Each row is a point on a landscape with many valleys, with its height.
From any point a ball rolls to the lowest of the 3 points nearest to it. It stops when none of these is lower. Distance is the straight distance between rows; heights are no part of it.
<563>: [126 130 114 127  76  42 119  63  91  96  94  96 135 118  73  96  86  81
  88  81 124  91  62 118 145  92  92 101 127 160  99 113  52 110 100  87
 127  84  72 119  61  77 105 110 126  79 106 131 110  92 102 103 105 113
 109 123  97]  height 6.24
<963>: [ 94  67 128  98 150 118  98  95  81  83 131  93 143  84 103  97  81  93
  81 109  45 118 106  73 109  87  86  83  68  87  94  81  75 106 124 107
  84  86 140 113 104 113  49 100 115 123  85  73 118 112  99 135  83 102
 120  93  86]  height 1.07
<929>: [ 88 116  87 105  82  96  91  99 117 113  94 115  69 110 103 100 115  99
 114  92 119  92 108 107  87 100 107 112 114  93 107  98 112  96  89  99
 109 109  83  84 102  99 124  94  96  93 103 101  91  88  97  83 108  91
  93 101 112]  height 1.51
<1010>: [113  78 141 104 156 103 117  88  80  66 133  86 154  87  94  94  77  83
  79 108  44 117  88  72 128  83  71  75  71 104  91  84  51 109 135 105
  79  77 138 113  83  97  43 109 140 132  90  77 118 118 101 138  88 121
 130 100  78]  height 5.24
<834>: [ 99  86  99  85 108 129  93 118 101 101  98  95 100  88 116 106 109 107
 111 108  90 110 110  94  82 107 103  94  88  75 104  92 121  96  95 112
  77 107 114  96 113 108  96 103  90 108  99  83  88 105 100  97  87 101
  86  90  95]  height 2.68
<675>: [ 95 120  84 105  72  73 103  92 120 114  91 116  73 124  98  97 105  95
 110  89 130  86  93 116  99 102 110 115 132 109 101 108  99  96  92  96
 120 110  74  97  90  79 134  99 101  73 106 120  90  96  94  84 112  94
  92 111 106]  height 3.69
<280>: [111 120 102 116  79  57 107  78  97 111  92  93 106 112  85  97  94  88
  96  87 127  92  77 112 124  99  97 104 120 137  92 114  74 102  98  90
 117  99  69 105  77  82 122 100 116  79 103 118  94  99  98  99 107 106
 105 122 108]  height 6.34
<907>: [ 96 118  88 105  77  79 103  93 116 113  95 113  77 120  96  94 103  94
 110  91 127  87  96 112 102 100 105 111 126 112 101 107  94  95  92  95
 114 108  74  97  93  83 129  99 102  80 101 116  89  96  96  89 112  97
  93 114 106]  height 3.86
<941>: [104 115  99 110  83  70 106  87 103 107  95  99  92 113  90  94  98  92
 102  90 129  90  91 111 113  97  95 104 114 124  95 110  84 100  93  93
 114 104  74 102  90  84 125  99 111  83 100 119  88 100  99  97 112 103
 101 122 106]  height 4.31
<698>: [125 114 119 118  96  69 121  66  79  81  98  92 123 110  78  99  85  81
  85  90 103  98  78 110 141  84  86 102 105 141 100 109  59 106 103  87
 115  74  89 109  64  92  86 106 119  99  96 115 113  91  97 120 107 115
 111 123  93]  height 6.18
<768>: [ 87 110  73  98  86 116  86 117 120 111  95 112  55 103 110 102 122 117
 110 100 118  95 118 104  69 107 109 112 108  71 107  97 135  88  93  95
 105 114  79  83 121 104 126  90  78 100 110 100  94  84  99  78 108  83
  92  78 115]  height 1.53
<527>: [115  81 141 104 147  96 119  88  80  70 127  85 148  89  95  97  78  80
  80 105  48 119  80  77 126  82  71  77  80 114  91  89  53 112 130 102
  81  80 133 110  83  96  44 109 136 127  89  85 120 116 104 137  92 119
 123 101  81]  height 5.16
<112>: [120 110 125 117 101  79 117  70  79  82  94  91 121 107  83  95  84  83
  85  93  96 101  84 105 136  82  89 101  97 135  98 109  64 104 105  87
 110  79  98 109  68  98  83 105 116 105  95 110 115  91 101 119 102 114
 109 119  92]  height 6.16
<214>: [100 108 111 105  98  97  99  98  92  94  94  98 101  98  98 100 103  97
 103  94 106  98 106  99 108 100  95  94  89 109  99 101  95  98  90  95
 105  92  98 105  96 100 105  94 105 107 100 112 100 102 103  98 101 105
  97 112  99]  height 6.04
<970>: [ 90  88  77  82 100 140  81 131 112 106  94 100  66  96 116 100 116 121
 111 104  98 106 125  95  58 110 108 102  96  57 108  90 138  85 100 104
  83 124  99  89 137 107 115 100  77 106  98  88  91  94 100  82  95  91
  83  70 105]  height 0.63
<175>: [ 88 115  68 103  69  97  87 112 125 123  90 120  54 117 106  98 118 108
 109 102 124  87 111 112  74 107 110 121 122  84 106 105 131  96  93 101
 114 113  72  86 109 103 135  92  79  88 105 107  93  89 100  77 111  85
  97  88 113]  height 2.08
<277>: [ 92 106 102  97 103 115  95 108 104 100  94 101  89  93 110 106 111 104
 114  97 103 102 109 102  90 108 105  96  97  88 105  94 113  91  89  98
  93 104  98  93 106 100 106  92  99 105 106  98  90  93 100  88  96  98
  86  98 102]  height 1.74
<96>: [ 84  74  78  79 112 150  78 139 108 101 106 107  81  81 122 101 111 120
 110 118  90 103 129  81  54 111 103  96  77  44 109  84 142  95 104 121
  66 136 120  91 148 122 101 100  81 106  98  79  96 107  97  89  95  92
  83  70 108]  height 2.94
<960>: [106  96 111  93 111 109 104 107  88  90 100  88 113  91 103 109  96 103
  99  99  87 107 100  94 105 101  93  86  86 104  95 101 103 101  96 100
  92  91 111 108 101 101  85  98  99 111  98 108 104 107 106 107  93 107
  99 108  92]  height 6.05
<624>: [112 113 107 114  87  74 107  81  89 105  96  93 105 106  84  94  95  89
  94  91 119  93  89 107 122  95  90 105 101 127  98 109  77 100  94  92
 114  91  82 105  79  89 114  98 111  91  98 112  96  98  98 108 108 104
 107 123 103]  height 6.36
<69>: [123 112 118 117  90  70 118  71  81  92  94  92 120 107  78  94  88  86
  90  92 114  97  80 110 133  88  86 103 106 136  97 112  65 104  98  86
 114  79  85 106  67  90  99 104 116  92  98 112 104  92  96 115 106 111
 111 123 100]  height 6.23
<422>: [102 115  97 106  82  77 104  90 104 107  95 103  86 113  93  93 103  93
 108  91 124  89  98 107 108  99  94 107 112 117 101 105  86 100  92  95
 112 103  78  99  92  88 123  99 107  86  97 116  89 103 100  97 110 103
  98 117 104]  height 4.32
<590>: [115 127 106 118  75  47 111  70  98 110  91  96 119 114  81  94  93  84
  94  85 128  92  68 121 132 101  99 106 123 149  93 116  69 107  98  88
 126  97  72 109  69  78 122 102 118  79 109 121 101  96  98  94 107 107
 104 122 106]  height 6.27
<1061>: [100 110 107 109  91  86 100  89  94 100  93  99  96 107  91  96 103  94
 101  92 116  94 103 103 112  96  94  99  96 115 100 103  85  99  90  93
 111  96  89 103  91  95 112  96 107 100  97 113  96 100 101 101 108 106
 102 117 103]  height 6.20
<52>: [114 131 109 124  70  36 113  65 100 111  87  98 120 119  76  95  95  80
  93  79 133  90  62 124 135  98 108 107 130 159  96 115  62 104  96  87
 133  98  66 113  64  73 125 107 123  78 115 123 104  93 103  90 109 110
 102 116 103]  height 6.26
<253>: [105  82 111  86 116 120 100 114  91  90 106  93 115  91 109 110  94 104
  98 106  82 109 103  88 100 101  91  86  85  92  98  96 106 104  99 109
  85  92 123 108 109 107  74 107  95 112  93  94  99 113 100 111  93 103
 102 100  89]  height 4.77
<124>: [121 118 111 116  86  64 117  69  89 100  93  92 118 109  80  95  90  87
  91  89 119  95  77 114 132  91  91 106 112 138  96 112  66 106  98  89
 115  86  79 107  69  87 109 102 116  84 101 114 101  94  94 108 107 109
 110 124 105]  height 6.33
<1039>: [118 110 130 113 112  81 117  73  76  72  96  90 129 107  84  95  78  83
  83  92  78 108  79  99 140  78  87  95  93 138 100 106  59 108 112  88
 110  78 105 106  70  96  71 107 120 117  93 110 124  97 105 122  96 119
 107 116  85]  height 6.21
<787>: [108 104 120 108 102  91 106  83  81  88  94  91 115  97  89  95  92  90
  90  94  98 103  92 103 123  91  92  95  86 123  96 106  84 102  95  92
 109  85 103 109  79 102  92  95 106 108  97 108 113  98 104 111  98 109
 106 115  96]  height 6.13
<478>: [ 97  69 111  84 128 129  96 117  92  89 118 101 122  82 109 107  97 106
  99 115  72 107 117  76  93 100  99  85  77  79 101  87 106 107 106 115
  79  93 138 104 120 120  60 109  95 116  91  78 102 115 100 114  93  98
 108  91  90]  height 1.15
<560>: [107 107 112 110  95  89 102  87  86  97  95  94 105  99  88  97  98  92
  96  94 109  97  98 104 117  94  93  98  89 120  96 107  86 102  93  93
 112  92  93 106  87  98 105  96 106 101  98 111 103 100 102 108 103 107
 105 115 100]  height 6.12
<281>: [ 87 111  87  99  92 110  86 108 112 111  94 109  67 103 107 104 117 107
 111  97 112  97 116 105  79 106 110 107 107  80 108  95 123  91  90  97
 103 109  85  84 110 103 121  90  90 100 107  98  91  87 101  84 103  89
  90  88 113]  height 1.68
<507>: [108  84 122  96 120 103 105  99  85  86 107  83 126  90 102 105  84  95
  87 102  69 116  90  90 111  95  87  84  87 108  89 103  94 106 106  98
  90  91 123 108  90 103  71  98 101 114  92  98 111 108 103 121  93 105
 107 108  91]  height 3.92
<515>: [ 91 120  71 102  68  79 101  98 126 123  85 119  65 126  97  99 108  98
 109  94 131  86  95 125  92 109 120 127 140 103 102 112 114  96  94  97
 123 114  70  94  92  81 141  96  92  72 109 118  92  89  97  79 110  90
  88 103 105]  height 2.69
<233>: [120 125 109 117  78  51 116  68  96 106  93  94 123 110  82  94  89  82
  94  87 126  92  68 117 133  97  93 104 121 149  96 114  64 105  97  85
 120  90  75 110  67  82 115 103 118  77 107 120 101  96  96 101 106 106
 109 123 104]  height 6.29
<1134>: [128 121 118 121  93  60 122  65  84  86  98  94 127 112  78 100  83  82
  86  87 111  97  74 113 143  86  84 103 113 145 101 111  56 107 102  86
 116  75  82 108  65  87  91 107 120  91 100 120 109  92  98 117 108 113
 112 124  96]  height 6.19
<337>: [ 85  67  93  81 133 148  91 124  99  93 118 100 111  66 117 106 103 115
 102 125  77 106 128  74  74 110 110  90  63  54 101  85 128 103 108 120
  67 106 138  94 133 131  77 104  90 112  99  60  97 113  98 108  85  91
  99  81 102]  height 0.76
<404>: [ 85  98  80  90  99 129  82 120 112 107  95  99  66  96 114 105 115 118
 112 100 105 100 118 101  69 109 110 103  98  67 105  94 134  83  98 100
  91 118  91  85 121 102 118  94  82 108 105  93  89  90 100  84  98  91
  85  76 109]  height 1.21
<91>: [ 95  64 121  93 146 122  95 105  83  83 127  94 135  85 105 102  85  97
  85 110  52 113 112  73 104  91  90  83  68  84  96  83  85 107 119 108
  85  87 141 113 114 115  49 102 106 123  84  76 113 116 101 129  88  99
 117  92  87]  height 1.09
<218>: [ 90 104  94  96  99 118  87 108 108 106  93 102  76  96 110 107 114 108
 113  98 106 102 113 103  80 109 111 102 100  78 106  96 122  89  93  99
  95 108  93  87 109 102 113  90  93 105 106  93  89  90 101  87  99  94
  86  87 109]  height 1.67
<327>: [104 107 114 106 101  93 103  90  86  96  94  91 109  96  90  98  98  95
  96  93 101 101 102 101 115  95  94  94  87 118  96 106  90 101  92  93
 109  92  99 106  89 102  97  95 106 106  98 111 107 100 105 106 102 108
 104 116  98]  height 6.08
<956>: [ 86  95  72  85  95 137  83 129 116 109  93 104  58  99 116 101 120 123
 111 102 109 102 126  98  60 110 112 108 103  56 107  93 139  81  96  98
  93 119  92  85 135 102 123  94  73 103 103  95  92  87  98  79 102  86
  84  70 109]  height 1.05
<993>: [113 104 126 107 108  89 111  80  77  82  94  88 124 101  87  95  83  89
  86  92  83 108  86 102 130  86  92  94  91 129  94 108  76 105 104  89
 106  82 106 108  73 100  81  99 113 113  96 106 121  96 101 116  96 111
 108 113  92]  height 4.91
<581>: [104  66 132  97 144 111 106  93  82  83 125  89 141  86 103  97  82  89
  80 109  49 118  96  76 112  84  83  84  76  95  90  86  73 107 123 106
  82  89 139 111  96 106  48 104 116 122  85  79 117 114  98 132  91 105
 117  98  86]  height 1.13
<486>: [115  86 134 102 132  96 119  88  83  73 115  83 139  92 101  99  76  85
  82 105  51 119  79  84 124  83  78  83  88 117  90  97  67 110 121  98
  84  84 128 106  83  98  54 105 120 119  91  93 120 110 100 128  93 113
 117 103  87]  height 5.01
<593>: [109  88 124 101 119 100 109  92  82  84 106  83 127  92 100 103  82  92
  83 100  66 118  86  94 118  90  86  85  90 114  92 103  86 108 111  95
  93  87 121 107  86 101  70  99 106 115  92 100 117 105 103 121  92 107
 109 106  91]  height 4.60
<596>: [ 86 107  68  93  82 121  85 125 122 112  94 113  51 102 112  99 123 122
 109 103 123  93 122 103  63 108 112 115 112  64 107  97 139  88  91  96
 105 114  84  81 131 103 131  91  70  95 111 103  93  82  97  74 111  81
  92  77 117]  height 1.73
<63>: [116  99 137 107 121  88 118  82  81  70 103  87 135  99  94  97  74  84
  83  98  59 115  78  91 130  82  83  86  92 130  93 104  65 109 117  91
  96  84 120 105  77  99  61 106 119 121  93 105 125 105 105 123  93 117
 110 107  86]  height 5.00
<805>: [111  96 128 102 113  95 110  86  82  83 101  84 128  93  96 101  82  91
  85  97  73 115  85  97 122  89  88  90  88 123  91 107  83 105 107  92
  98  87 115 107  79 101  74 100 107 114  96 103 121 102 105 116  91 111
 108 110  92]  height 4.82
<1033>: [119 115 110 115  86  69 114  74  90 104  93  91 113 108  83  94  92  85
  92  92 119  94  82 110 128  93  90 105 108 134  95 112  71 104  96  90
 114  88  82 107  73  89 108 101 112  88  98 111 100  95  95 107 108 109
 109 124 103]  height 6.35
<331>: [100  77 104  84 113 132  96 119  97  99 106 101 111  83 114 106 103 108
 107 113  84 108 111  84  85 105  99  90  81  77 103  91 117 101 100 117
  75 102 129 102 118 117  80 109  92 111  95  77  92 112  98 105  90 101
  93  91  94]  height 2.26
<352>: [ 96  74  99  82 118 135  93 121  98 100 108 102 110  78 115 104 104 108
 106 118  84 107 115  83  82 106 101  91  79  70 104  88 122 102 100 120
  73 106 131  95 121 123  81 110  90 113  96  69  94 109  98 101  88  99
  93  85  97]  height 2.00
<586>: [ 89  69 100  82 134 141  95 122  95  91 121 103 121  72 114 105 100 111
 102 119  72 106 124  77  82 104 109  88  70  66 102  84 117 107 108 118
  72  97 143  99 128 130  67 107  89 114  98  62 102 114  96 110  84  92
 104  84  96]  height 1.11
<851>: [ 88 115  80 104  77  96  87 103 120 120  91 119  61 115 104  98 116 101
 110  96 120  91 111 108  81 105 108 117 118  88 106 100 119  97  92 101
 111 110  78  83 103 104 129  92  87  88 104 102  92  88 100  83 109  88
  96  95 113]  height 1.39
<397>: [ 92  76  89  85 115 140  84 125 104 103 107 102  97  79 118 103 109 113
 108 118  86 108 120  82  69 109 103  94  71  60 105  89 131 100 102 124
  69 116 125  93 129 124  91 104  87 111  98  70  92 108 100  97  88  95
  90  78 103]  height 2.42
<161>: [ 89  90  84  84 104 135  81 126 107 106  94  96  77  94 115 104 112 116
 111 105  96 107 117  97  67 111 107  99  92  65 107  92 132  86  99 107
  81 120 100  89 126 106 111  98  84 110 101  85  86  97 102  88  94  93
  84  77 104]  height 1.01
<380>: [117 108 117 112  97  84 110  76  81  92  96  90 117 102  83  94  92  88
  90  92 102 101  87 105 128  87  91 103  94 130  97 108  73 103  96  89
 112  82  97 106  72  98  94 100 112 103  96 108 110  94  99 113 102 111
 107 120  96]  height 6.14
<926>: [100  69 136 100 153 115 106  93  82  80 131  89 147  83 101  92  81  87
  80 110  43 118 100  74 115  83  80  80  69  90  91  82  65 106 129 106
  81  84 143 112  97 108  47 104 122 124  86  74 118 112  99 133  87 108
 122  97  84]  height 1.02
<551>: [ 87 112  68  99  76 109  85 116 121 116  93 116  53 106 108 101 122 115
 110 101 121  91 117 104  70 106 108 116 114  73 107  98 133  92  93  96
 110 114  78  81 120 105 131  90  76  94 108 105  92  85 100  76 112  83
  95  81 117]  height 1.66
<399>: [ 90 117  77 103  72  90  90 100 125 121  90 118  64 122  99  98 113  99
 109  96 124  88 104 114  84 104 110 120 129  94 107 103 120  97  93 100
 116 110  75  88 100  97 132  95  89  82 102 106  89  91  98  81 111  88
  94  98 110]  height 0.99
<777>: [126 125 114 121  83  53 122  65  88  90  96  94 133 114  76  99  83  81
  86  88 117  93  67 115 145  90  88 102 118 152 100 111  52 110 101  88
 119  80  76 112  62  84  97 106 123  85 103 123 110  93  99 112 108 110
 112 125  98]  height 6.22
<1003>: [ 97  69 114  86 127 124  99 112  88  88 118  97 123  89 107 108  94 103
  93 109  70 107 110  78  98  98  93  86  78  85  99  89 100 107 108 111
  83  91 136 110 117 116  59 109  96 118  86  82 104 117 103 120  94 101
 109  94  86]  height 1.18
<706>: [ 89 118  53 104  57  84  97 109 129 134  78 117  53 122  94  98 116 113
 112 103 139  81  97 132  79 114 122 133 142  97 102 113 132  93  92  99
 129 116  64  94 103  84 147  94  80  72 114 122  89  89 104  68 113  88
  93  89 105]  height 1.80
<898>: [ 99 124  85 106  76  58 107  85 116 113  91 107  85 123  90  96 100  93
 104  82 132  86  85 120 110 103 111 109 130 129  95 116  87  96  96  92
 126 111  69 102  90  73 138  98 107  75 108 129  93  99  98  88 114 101
  94 114 106]  height 3.62
<228>: [ 99  82 105  82 111 129  97 119  96  95 104  98 106  86 114 105 105 109
 107 111  86 108 111  88  88 105 100  91  85  78 103  91 117 103  97 116
  75 102 124 101 115 113  83 110  93 110  94  80  90 111  99 101  91 102
  93  91  92]  height 0.92
<39>: [ 98 118  91 108  78  69 106  87 110 110  94 105  85 118  94  93 102  94
 106  89 127  85  91 114 108 101 100 106 123 121 100 108  86  98  94  94
 117 107  72 101  90  80 130 101 106  79 103 121  89 100  96  92 112 100
  97 118 105]  height 4.06
<427>: [106  73 120  92 126 111 103 106  86  90 115  87 127  90 105 107  85  95
  86 104  66 115  94  85 107  94  87  85  85 100  92  99  93 108 110 104
  84  90 129 112 100 105  63 104 101 115  89  91 110 113 102 123  94 105
 111 101  88]  height 2.19
<978>: [101  92 106  87 110 120 102 114  95  94  98  94 108  90 112 107 102 107
 106 104  90 108 105  95  96 106  97  88  89  90 102  99 110 100  94 106
  85  96 116 103 108 103  87 102  97 108  99  97  94 106 100 100  93 105
  94 100  92]  height 1.10
<906>: [106  69 123  94 129 112 104 102  85  87 117  88 128  90 103 106  82  95
  85 106  61 116  96  84 107  93  85  83  83  94  91  94  88 107 116 105
  86  88 130 111 101 107  59 103 104 116  86  87 112 112 101 128  94 105
 113 100  86]  height 1.61
<709>: [ 79  66  83  80 138 156  87 130  99  91 122  97 105  65 117 105 102 123
 102 130  76 104 136  73  67 114 111  90  59  45 102  86 134 101 113 118
  64 111 138  92 142 132  81  99  86 113 100  59  96 115  96 106  80  88
 100  76 105]  height 1.16
<1095>: [ 96 123  82 106  74  63 107  93 122 113  91 114  75 123  94  97 103  97
 106  86 133  85  88 122 101 106 116 115 136 120  98 111  94  96  93  93
 124 112  69 100  89  74 138  99 103  72 109 128  94  95  98  85 114  98
  91 110 106]  height 3.52
<995>: [106  70 127  96 136 108 106  98  82  87 120  87 134  87 104 100  82  91
  82 107  53 116  93  82 110  89  85  85  83  99  91  92  81 107 120 105
  84  89 134 108  97 105  55 104 108 118  85  82 113 110 100 129  94 104
 115  99  88]  height 1.32
<837>: [106 125  96 116  76  47 107  75 104 115  90  99 104 116  83  95  96  87
  97  81 134  90  73 121 124 101 108 106 127 146  93 117  74 102  96  90
 126 105  67 109  78  74 130  99 114  78 111 124  98 100 100  89 111 106
 101 119 106]  height 6.31
<1052>: [ 85 116  49 101  50  99  91 122 128 133  79 123  48 119 105  91 122 123
 113 108 138  79 108 123  72 112 119 135 133  83 105 109 141  93  84  98
 123 119  68  88 118  91 150  98  69  73 109 119  86  94 103  59 115  83
  96  83 110]  height 2.17
<389>: [ 95  95 100  88 108 124  94 115 103 100  97  95  93  92 114 106 111 110
 113 102  97 108 109  98  86 109 104  97  93  81 104  94 121  92  93 105
  83 104 108  95 109 102 100  99  96 108 102  90  87  96 100  91  89  98
  86  92  99]  height 1.91
<291>: [109  96 123 102 114  98 105  93  82  86  99  85 124  93  96 101  85  95
  88  95  78 112  89  97 118  94  89  89  87 118  91 105  88 106 101  92
  99  88 116 108  85 103  79  95 105 113  95 105 114 102 105 115  94 108
 105 109  93]  height 4.95
<990>: [ 87 116  60 102  64 101  87 117 126 124  90 123  51 116 107  96 121 116
 110 105 127  83 110 114  69 107 110 124 125  80 106 105 137  96  90  97
 116 115  74  85 117 102 138  93  72  84 106 110  90  89 101  71 112  85
  98  84 112]  height 1.99
<564>: [104  97 116  97 109 105 101 100  87  89 100  87 116  92 100 106  90  99
  93  97  87 110  96  97 112  99  93  85  86 108  94 104  99 102  99  97
  97  91 112 110  94 101  86  95 101 111  96 108 109 105 106 111  93 106
 103 109  92]  height 5.43
<508>: [ 88 117  56 100  60  96  87 116 127 128  86 123  52 119 103  94 119 114
 112 106 130  82 108 117  73 108 115 128 129  84 105 106 135  95  90  99
 120 115  70  87 113  98 141  97  72  80 106 111  90  92 101  72 115  85
  97  86 111]  height 1.71
<425>: [ 92 100  95  92 102 123  90 113 106 103  94  97  82  91 112 106 113 110
 115 102 101 107 111 101  80 109 107  99  96  78 106  93 123  89  93 103
  87 109  98  89 111 102 108  94  93 110 105  91  88  93 101  87  92  96
  85  87 104]  height 1.62
<259>: [121 131 112 124  74  44 117  64  95 105  93  95 126 115  77  94  90  83
  91  81 127  89  65 122 137  98 100 104 127 155  98 114  60 108  97  88
 129  91  72 114  65  78 116 107 124  77 109 122 106  93 100  95 106 111
 106 120 102]  height 6.25
<1066>: [121 109 128 117 103  75 119  69  75  77  98  89 125 110  80  97  80  81
  84  89  94 101  79 106 143  78  85 101 101 141 103 107  57 106 109  87
 113  74  96 110  67  93  79 106 121 109  96 113 117  92 101 122 104 116
 110 120  89]  height 6.17
<1054>: [ 86 111  77 100  80 102  86 108 120 116  95 115  58 110 105 101 120 108
 112  99 119  91 114 108  76 105 109 113 115  82 106 100 126  94  94 101
 111 112  78  82 111 107 127  89  83  93 104 103  91  86 100  80 109  88
  92  87 114]  height 1.50
<701>: [123 133 116 129  67  34 115  58  97 106  89  98 131 124  70  95  89  80
  87  73 132  87  57 125 147  93 100 104 133 168 100 115  47 108  95  90
 138  87  68 123  60  70 112 113 129  78 110 134 111  94 107  94 112 117
 106 122  95]  height 6.32
<65>: [ 82  71  78  80 122 152  82 136 105  94 113 104  91  72 120 105 108 119
 111 125  86 104 132  75  57 114 105  93  67  43 106  84 141 100 107 122
  63 127 128  91 148 127  93 100  88 110 101  70  95 111  97  98  90  91
  87  73 108]  height 2.11
<801>: [103 102 113  99 106 106 101 103  90  90  96  90 109  94  99 105  99 102
 100  96  96 106 102  98 106 103  95  88  86 107  97 101 101 101  91  95
  98  93 108 105 100 102  91  95 103 110  99 110 102 104 104 104  96 107
  98 109  94]  height 5.82
<106>: [ 90 117  62 105  62  80  98 102 128 131  79 118  57 125  93 100 113 106
 110  97 138  84  94 131  85 112 123 131 143 101 101 114 123  94  92  98
 126 113  68  95  94  81 143  95  86  71 112 119  93  89 102  72 111  90
  93  97 104]  height 2.20
<302>: [ 92 114 102 105  90  96  97  96 104 103  96 109  84 104 100  96 109  99
 110  93 115  94 107 101  98  99 100 101 102 101 104  97  96  96  86  96
 107 103  89  94  98  98 113  97 105  95 101 109  91  95 100  89 107  99
  94 109 106]  height 2.03
<716>: [ 84  69  84  82 128 149  87 130  99  95 116 100 103  69 118 105 106 119
 103 125  83 105 130  75  66 112 108  91  63  50 104  85 135 102 109 123
  66 116 133  93 142 133  84 100  88 112 100  63  98 114 100 104  86  90
  95  77 103]  height 1.30
<532>: [ 90 121  74 105  68  69 104  92 127 119  82 120  67 125  92 102 107  99
 109  89 136  83  87 130  95 109 122 123 144 115 100 113 107  95  92  94
 127 113  68  98  89  75 140  96  96  70 113 126  95  92  97  78 114  94
  87 105 104]  height 3.22
<469>: [111 127 101 120  77  45 110  72 100 111  90  96 112 115  80  95  94  85
  95  83 130  91  68 121 128 101 105 104 126 149  91 116  71 103  98  87
 127 102  68 110  72  76 128 103 118  77 111 121  98  97  98  92 107 106
 102 121 105]  height 6.30
<762>: [ 86 114  61 102  65 108  88 119 125 122  93 123  50 110 108  97 123 117
 109 105 128  85 117 109  68 107 111 123 121  77 108 103 138  94  89  98
 114 115  76  82 120 104 137  94  72  85 108 108  93  87 101  72 114  82
  97  83 115]  height 1.98
<1115>: [109 126 102 120  72  40 109  69 103 117  85 101 108 116  80  93  97  84
  93  79 137  88  68 125 129 100 113 108 129 154  93 118  71 102  97  89
 134 105  64 109  71  71 133 104 119  77 116 124 103  97 101  87 112 107
  99 116 107]  height 6.28
<274>: [ 92  69 110  85 137 133  97 115  90  84 123  99 126  81 108 106  92 108
  96 115  65 107 118  74  93  99 101  84  71  78 101  82 101 107 111 113
  79  91 140 108 124 126  53 109  94 117  90  74 105 116  99 116  90  97
 109  89  90]  height 1.14
<601>: [ 94  92  94  86 106 129  87 120 104 104  94  95  87  93 115 105 110 109
 112 104  95 109 111  96  78 110 104  97  93  71 106  93 127  92  96 108
  80 112 106  92 115 105 105  99  91 109 103  85  86  98 101  91  89  98
  83  83 101]  height 1.41
<255>: [ 88  68 113  87 146 134  93 115  88  82 127  97 133  80 109 104  88 106
  95 116  56 108 122  71  96 100  99  80  70  72 100  81  96 107 118 109
  79  86 142 109 126 127  49 104 100 123  90  72 110 117  97 122  86  94
 113  88  89]  height 1.12
<472>: [ 87 102  71  90  89 128  84 125 117 108  94 106  57 100 114 102 121 122
 110 100 115  96 122 101  64 110 112 111 108  61 109  96 139  84  95  97
  99 116  87  83 129 104 126  91  73 101 108 100  93  83  98  79 107  84
  89  73 112]  height 1.33
<34>: [ 89  69 103  83 137 141  97 119  93  86 121 103 124  73 111 104  97 113
 102 121  69 106 125  72  87 104 111  85  69  66 103  83 110 105 110 113
  75  94 145 101 129 130  60 105  93 119  96  65 106 115  97 111  84  92
 106  82  96]  height 1.17
<1069>: [ 91 116  86 103  75  87  97  97 120 118  93 119  67 121  99  96 111  93
 111  94 122  88 103 112  90 102 109 116 124  97 106 102 110  98  90 100
 115 108  78  88  96  94 131  96  95  81 101 106  89  92  95  86 109  91
  94 105 107]  height 1.52
<132>: [ 89 119  56 103  60  85  93 108 129 130  82 121  54 124  97  97 115 111
 111 101 135  82 102 125  79 111 119 131 139  92 103 111 129  96  93 101
 122 116  67  92 103  91 142  95  80  76 107 116  90  92 102  72 111  89
  94  92 107]  height 0.29
<201>: [105  82 115  91 118 111 104 109  90  91 108  87 119  91 107 109  91 100
  94 104  76 111  97  91 105  98  89  85  85  98  93 100 101 106 103 105
  88  91 123 109 102 103  71 103  98 113  91  99 105 111 103 118  94 104
 105 102  87]  height 0.65
<23>: [ 77  64  76  76 137 165  84 136 101  89 122  96  95  68 121 105 104 127
 107 133  78 102 142  72  60 114 111  90  60  34 103  84 139  97 111 118
  58 118 139  91 151 128  85  97  87 110  99  62  97 118  95 106  79  86
  97  75 103]  height 1.40
<965>: [ 90 110  97 100  96 109  93 103 110 107  93 108  79 100 106 102 114 102
 114  95 110  98 112 103  89 104 108 103 102  88 107  95 114  91  88  97
 100 107  92  87 102 100 113  91  99 101 106 100  91  90 100  84 103  94
  88  94 109]  height 1.69
<752>: [ 98 107 109  99 102 108 102 102  95  94  94  96  99  95 102 103 103 104
 108  95 102 101 107  98 103 103  98  93  90 102 101  97 101  96  86  97
 101  96 101 102 101 100  99  96 103 106 102 107  98 101 105  97  98 103
  96 107 100]  height 5.99
<196>: [ 98 101 105  90 106 120  98 111 101  95  95  96  96  91 113 106 107 108
 111  99  97 103 108  98  92 108 102  91  93  88 104  95 112  94  91 101
  89 100 107  97 106 100  99  98  99 108 104  97  90 101  99  93  93 102
  89  97  98]  height 2.23
<1183>: [ 91  81  83  84 106 140  79 131 107 106  96 100  84  89 118 100 111 115
 111 113  91 109 120  90  63 110 103  95  82  59 110  89 137  91 100 116
  73 125 110  91 134 116 105 103  85 110  96  79  89 104 101  93  92  95
  84  73 102]  height 1.89
<265>: [ 93  71  96  83 123 139  90 124  99  98 112 104 110  74 116 104 107 111
 105 119  83 107 120  79  76 107 105  92  70  62 104  84 124 103 104 123
  70 108 134  95 128 127  80 107  89 111  96  66  97 110  98 103  86  93
  96  82 101]  height 1.35
<1118>: [ 90 118  65 104  65  83  94 103 128 127  85 120  60 126  97  99 112 102
 111  98 132  85  98 125  83 110 118 125 139  97 104 109 121  97  93  97
 123 112  69  92  98  87 140  94  84  77 108 113  89  90 101  78 110  90
  93  97 106]  height 1.83
<1081>: [112  89 130 102 123  96 114  87  82  77 108  85 135  93 100 101  79  90
  85 102  61 119  81  93 121  84  83  85  91 119  92 100  78 108 115  93
  87  88 123 106  82 100  62 101 110 118  93  98 121 106 103 124  93 110
 111 105  89]  height 4.85
<955>: [ 94 116  95 105  82  90  98  93 114 110  95 115  74 113 100  96 110  95
 113  93 120  89 105 107  96  97 105 110 114 101 105  99 102  98  88  96
 109 105  83  90  96  94 123  96 101  87 101 109  88  96  97  88 109  97
  92 109 109]  height 1.75
<778>: [ 99  74 107  83 121 129  98 118  94  89 112  99 118  85 112 106 100 107
 101 113  80 109 111  80  93 100  98  88  79  79 102  89 109 104 102 116
  78  94 137 104 120 119  67 112  93 112  93  79  99 113 100 111  92 101
 102  92  91]  height 1.31

For each start below, name the point where the ball stops.
<801> => <201>
<675> => <132>
<1039> => <201>
<63> => <201>
<486> => <201>

Call two points neighbours if one is among the 3 nearest of the other. Go from one point of each pair to the other, from neighbour to neighbour, staying as low as possible. Name the highest point that can't be avoided.
<228> and <970> => <397>
<926> and <228> => <352>
<399> and <601> => <551>
<228> and <201> => <427>
<399> and <132> => <1118>
<508> and <399> => <762>
<926> and <337> => <34>
<978> and <132> => <196>
